Points on a hilly landscape, in no order, each with its height.
A ball rolls from a point to the lowest of its 4 nearest points, and stops where none of them is lower. Distance is the straight distance between rows; heights are no part of it.
Kisa height 58.3: [126 178  89 140 109 120 123 133  91 141 100 121  92]
faro height 37.5: [136  67 134 113 160  99 101 113 165 127 181 168 168]
seke height 37.3: [ 94 189 121 134 105 114 176 113 112 130  73  66  86]
vame height 36.6: [133  90 171 138 165 166 125 182 165  93 143  97 147]
Zusi height 59.5: [119 204  87 119 113 107 152 115 103 123  78  72  76]
bogu height 86.5: [171 162  66 123 110 124 105 121  64 143 113 152  89]
kofum height 35.7: [ 91 195 133 113  99  98 193  89 102 115  61  53  95]
rital height 39.3: [ 97 144 138 141 115 140 151 138 125 132  94 116 103]
Sul height 81.3: [176 161  85 116 123 122  83  93  90 144 167 152 172]
Rovun height 19.2: [122  97 129 143 146 139  97 135 139 132 158 148 155]
lolu height 60.5: [ 76 145 174 133 112 138 179 115 145 116  71  95 101]
Lome height 48.5: [138 184  91 119  97 116 137 116  86 126  74 126  69]
Mil height 52.2: [ 95 126 208 110 124 143 191 133 170  98  84  84 104]
pepap height 75.4: [152 144 104 131 134 135  91 122 104 144 161 143 162]
Reki height 86.4: [196 146  77  95 114 110  94  81  73 151 162 168 163]
dit height 21.3: [105 116 152 149 133 155 133 156 137 122 128 101 137]
gubel height 19.9: [ 91 197 127 126 102 110 189 102 113 122  63  75  82]
nefi height 33.9: [108  94 183 135 150 155 161 167 176 100 123 106 122]
zurer height 45.9: [137  44 130 103 168  98 107 107 175 130 188 166 164]
Retu height 22.9: [127  76 148 134 152 142 104 148 152 121 168 137 169]
Poto height 84.5: [175 153  65 103 112 120 108 114  66 149 105 168  96]
fivi height 71.0: [144 117 117 138 122 122  99 122 120 150 158 165 158]
katuk height 32.5: [111 152 148 155 145 152 126 150 128 137 125  92 139]
zarin height 43.7: [115 147 133 154 133 143 115 145 118 141 130 122 137]
Ven height 20.0: [136 206  86 104 102  98 167 102  85 115  56  81  46]
rirum height 48.2: [101 155 142 139  99 129 157 120 135 137  70 119  95]
zusan height 42.1: [120  85 188 103 147 161 169 179 191  70 117  91 112]
vas height 46.2: [115 175 116 157 129 147 123 145 105 126 129  93 130]
div height 76.2: [167 144  97 126 126 119  87  93  99 143 175 158 180]
mure height 47.0: [ 97 101 145 124 110 134 139 140 161 128 111 151 101]
Vusa height 32.0: [128  69 146 122 155 133 108 142 173 121 178 154 169]
ripi height 60.6: [129 120 102 135 113 119 117 124 107 152 123 173 116]
kerar height 22.5: [137  88 122 136 142 114 100 119 144 131 182 161 184]
Miret height 81.1: [172 138  82 118 117 111  94 100  75 147 144 170 141]
nusa height 58.9: [130  86 128 122 134 109 116 118 140 144 164 177 142]
lusa height 81.6: [146 155  92 136 117 130  98 123  88 145 140 140 135]
Tet height 67.6: [140 101 107 143 128 110 107 119 112 155 151 177 142]
Lidi height 5.6: [115 116 150 151 143 152 109 148 134 125 151 120 165]
lem height 92.8: [208 137  83  89 120  98 100  66  89 151 171 166 205]
botop height 40.8: [109 124 184 148 136 147 164 157 152 115 109  77 115]
kadi height 30.2: [119  91 167 141 145 149 129 164 160 111 144 119 134]
kef height 16.0: [ 95 103 178 119 130 149 169 145 185 109 102 117 100]
lat height 52.7: [121 144 118 141 129 134 119 138 113 140 116 136 109]
laf height 72.0: [152 115 102 126 133 108  95 107 111 153 163 175 169]
goguz height 45.1: [115  67 156 118 147 137 130 148 179 110 161 150 129]
Gigup height 34.5: [107  93 157 138 132 146 140 155 168 114 135 137 119]
Bipuv height 21.0: [ 99 159 127 151 125 140 143 141 123 133 103 106 117]
lodin height 45.3: [145  67 176 113 162 165 136 179 174  69 139  99 127]
Firov height 42.5: [150 191  66 116 100 118 135 112  84 127  80 103  59]
moroz height 8.3: [153  73 128 111 146 101  98  98 156 148 182 166 194]
peli height 55.4: [109 184 113 131 104 114 150 117 109 140  72 102  84]
zus height 52.4: [122 159 105 143 105 127 129 126  98 143  96 139  87]
kesol height 48.4: [ 86 145 159 149 107 127 176 134 139 124  89  99 100]
Dal height 34.4: [120 104 136 129 125 122 117 129 139 139 146 155 121]
mika height 19.3: [146  92 133 123 143 105  90  87 135 141 193 156 206]
Peb height 56.0: [145  52 167 101 171 146 117 181 181  75 167 108 148]

For each start below, name the point where the ball stops.
peli: gubel
lusa: Bipuv
lem: moroz
goguz: Lidi
rirum: Bipuv
Miret: moroz
